A landscape with many peaks, sampled at points; each row gives a point and its height.
From any point a climber steps to the highest of the 6 points nearest to it. It stops when none of these is higher. Distance is the straight distance between rows; heights are no part of it.
Q_969: 98 123 112 100 94 121 77 101  (h 560)
Q_108: 116 86 93 113 93 93 99 117  (h 828)
Q_719: 82 56 77 100 88 103 135 96  (h 411)
Q_438: 98 90 94 128 88 110 93 114  (h 556)
Q_435: 81 99 94 129 127 67 118 92  (h 489)
Q_893: 105 84 90 120 92 102 95 115  (h 661)
Q_915: 107 71 84 105 92 94 115 107  (h 731)
Q_10: 122 123 113 103 110 89 71 112  (h 427)
Q_164: 96 71 86 126 88 106 99 114  (h 45)
Q_570: 115 135 125 62 94 113 66 85  (h 614)
Q_879: 90 92 93 128 88 118 92 115  (h 517)
Q_387: 112 141 127 91 112 100 61 96  (h 521)
Q_330: 119 95 92 88 104 89 117 102  (h 542)
Q_254: 55 86 89 120 112 92 131 88  (h 283)
Q_583: 125 92 94 98 100 87 104 113  (h 612)
Q_395: 122 113 97 82 111 88 119 98  (h 531)
Q_523: 112 107 105 112 103 105 77 114  (h 577)
Q_517: 87 110 95 102 113 95 134 87  (h 769)
Q_351: 88 114 98 104 115 90 128 86  (h 585)
Q_515: 98 109 107 78 83 131 84 103  (h 595)
Q_628: 101 122 114 85 90 127 78 98  (h 488)
Q_547: 89 105 99 101 86 139 91 107  (h 598)
Q_476: 125 106 117 57 81 112 64 90  (h 434)
Q_78: 79 109 98 125 125 79 125 88  (h 511)
Q_510: 81 85 86 97 101 101 138 85  (h 647)
Q_718: 107 137 125 72 99 113 67 89  (h 593)
Q_389: 66 93 91 124 118 86 126 87  (h 486)
Q_710: 118 122 123 60 88 113 63 83  (h 580)
Q_513: 125 105 96 85 106 86 111 107  (h 547)
Q_610: 104 118 98 91 113 92 129 91  (h 539)
Q_606: 89 102 98 116 90 126 88 110  (h 597)
Q_481: 86 113 97 116 121 82 123 87  (h 480)
Q_302: 95 119 97 99 119 91 131 88  (h 551)
Q_987: 127 127 115 101 112 86 70 111  (h 466)
Q_264: 64 78 84 104 101 104 139 85  (h 12)
Q_390: 111 129 121 103 110 99 68 107  (h 385)
Q_275: 63 86 91 129 119 77 122 91  (h 449)
Q_828: 79 106 95 111 118 91 130 87  (h 584)
Q_880: 63 63 79 102 93 104 139 88  (h 346)
Q_608: 74 103 98 124 123 77 123 88  (h 499)
Q_685: 77 92 95 127 125 66 118 86  (h 490)
Q_251: 125 93 116 66 74 107 53 96  (h 497)
Q_381: 74 70 97 122 125 55 118 95  (h 454)
Q_100: 108 119 113 108 102 104 73 112  (h 493)
Q_627: 117 88 109 69 69 118 67 103  (h 710)
Q_622: 105 130 122 95 103 111 69 105  (h 388)
Q_935: 93 83 85 96 97 98 134 94  (h 753)
Q_147: 119 86 110 71 72 116 60 103  (h 682)
Q_823: 103 107 104 114 99 110 83 116  (h 546)
Q_188: 112 78 87 102 91 93 113 110  (h 708)
Q_259: 78 70 80 98 94 102 136 89  (h 223)
Q_279: 97 71 84 98 92 97 129 99  (h 810)
Q_459: 106 136 125 88 103 112 67 95  (h 524)
Q_51: 101 99 104 76 78 133 83 105  (h 611)
Q_325: 114 121 114 110 106 100 71 109  (h 373)
Q_29: 67 91 90 111 110 97 135 84  (h 455)
Q_769: 101 90 86 95 99 98 128 95  (h 721)
Q_923: 110 126 119 67 94 120 68 91  (h 745)
Q_291: 101 127 117 85 97 121 74 98  (h 447)
Q_466: 94 112 110 90 87 130 87 103  (h 581)
Q_836: 126 97 96 96 102 87 99 114  (h 586)
Q_669: 121 88 114 86 71 108 37 90  (h 439)
Q_948: 74 101 92 123 123 79 124 88  (h 494)
Q_314: 99 102 93 90 108 97 133 89  (h 523)
Q_514: 133 109 103 87 110 81 95 114  (h 592)
Q_415: 135 114 108 95 110 82 87 114  (h 704)
Q_615: 95 59 79 106 83 98 125 105  (h 741)
Q_561: 110 105 113 65 82 121 72 95  (h 548)
Q_554: 96 67 78 102 88 95 128 100  (h 610)
Q_778: 77 97 91 110 110 94 132 86  (h 565)
Q_335: 99 117 107 108 96 118 80 109  (h 707)
Q_873: 95 111 106 106 90 126 86 109  (h 619)
Q_526: 104 68 84 116 87 97 109 113  (h 452)
Q_921: 68 77 94 128 122 67 121 94  (h 473)
Q_619: 112 92 96 118 96 97 90 117  (h 713)
Q_773: 119 100 99 108 101 91 89 118  (h 620)
Q_966: 106 100 111 68 81 130 78 100  (h 639)
Q_129: 119 89 93 103 99 88 103 115  (h 613)
Q_222: 84 76 83 97 95 100 139 90  (h 503)
Q_273: 128 110 106 101 107 85 87 115  (h 791)
Q_437: 122 110 105 108 104 90 79 115  (h 782)

For each start below, name the point where the climber stops.
Q_523: Q_273
Q_438: Q_108
Q_325: Q_273
Q_879: Q_108
Q_515: Q_627
Q_387: Q_923
Q_29: Q_279
Q_330: Q_279
Q_622: Q_335
Q_275: Q_517

Call two points neighbours if one is among the 6 nearest of the other. Go from one point of each pair to the other, from neighbour to neighbour, staying as high as possible. Name the lowest point that can't be avoided.
Q_108 / Q_517: Q_778
Q_273 / Q_923: Q_561
Q_273 / Q_279: Q_773
Q_335 / Q_108: Q_523
Q_335 / Q_627: Q_547
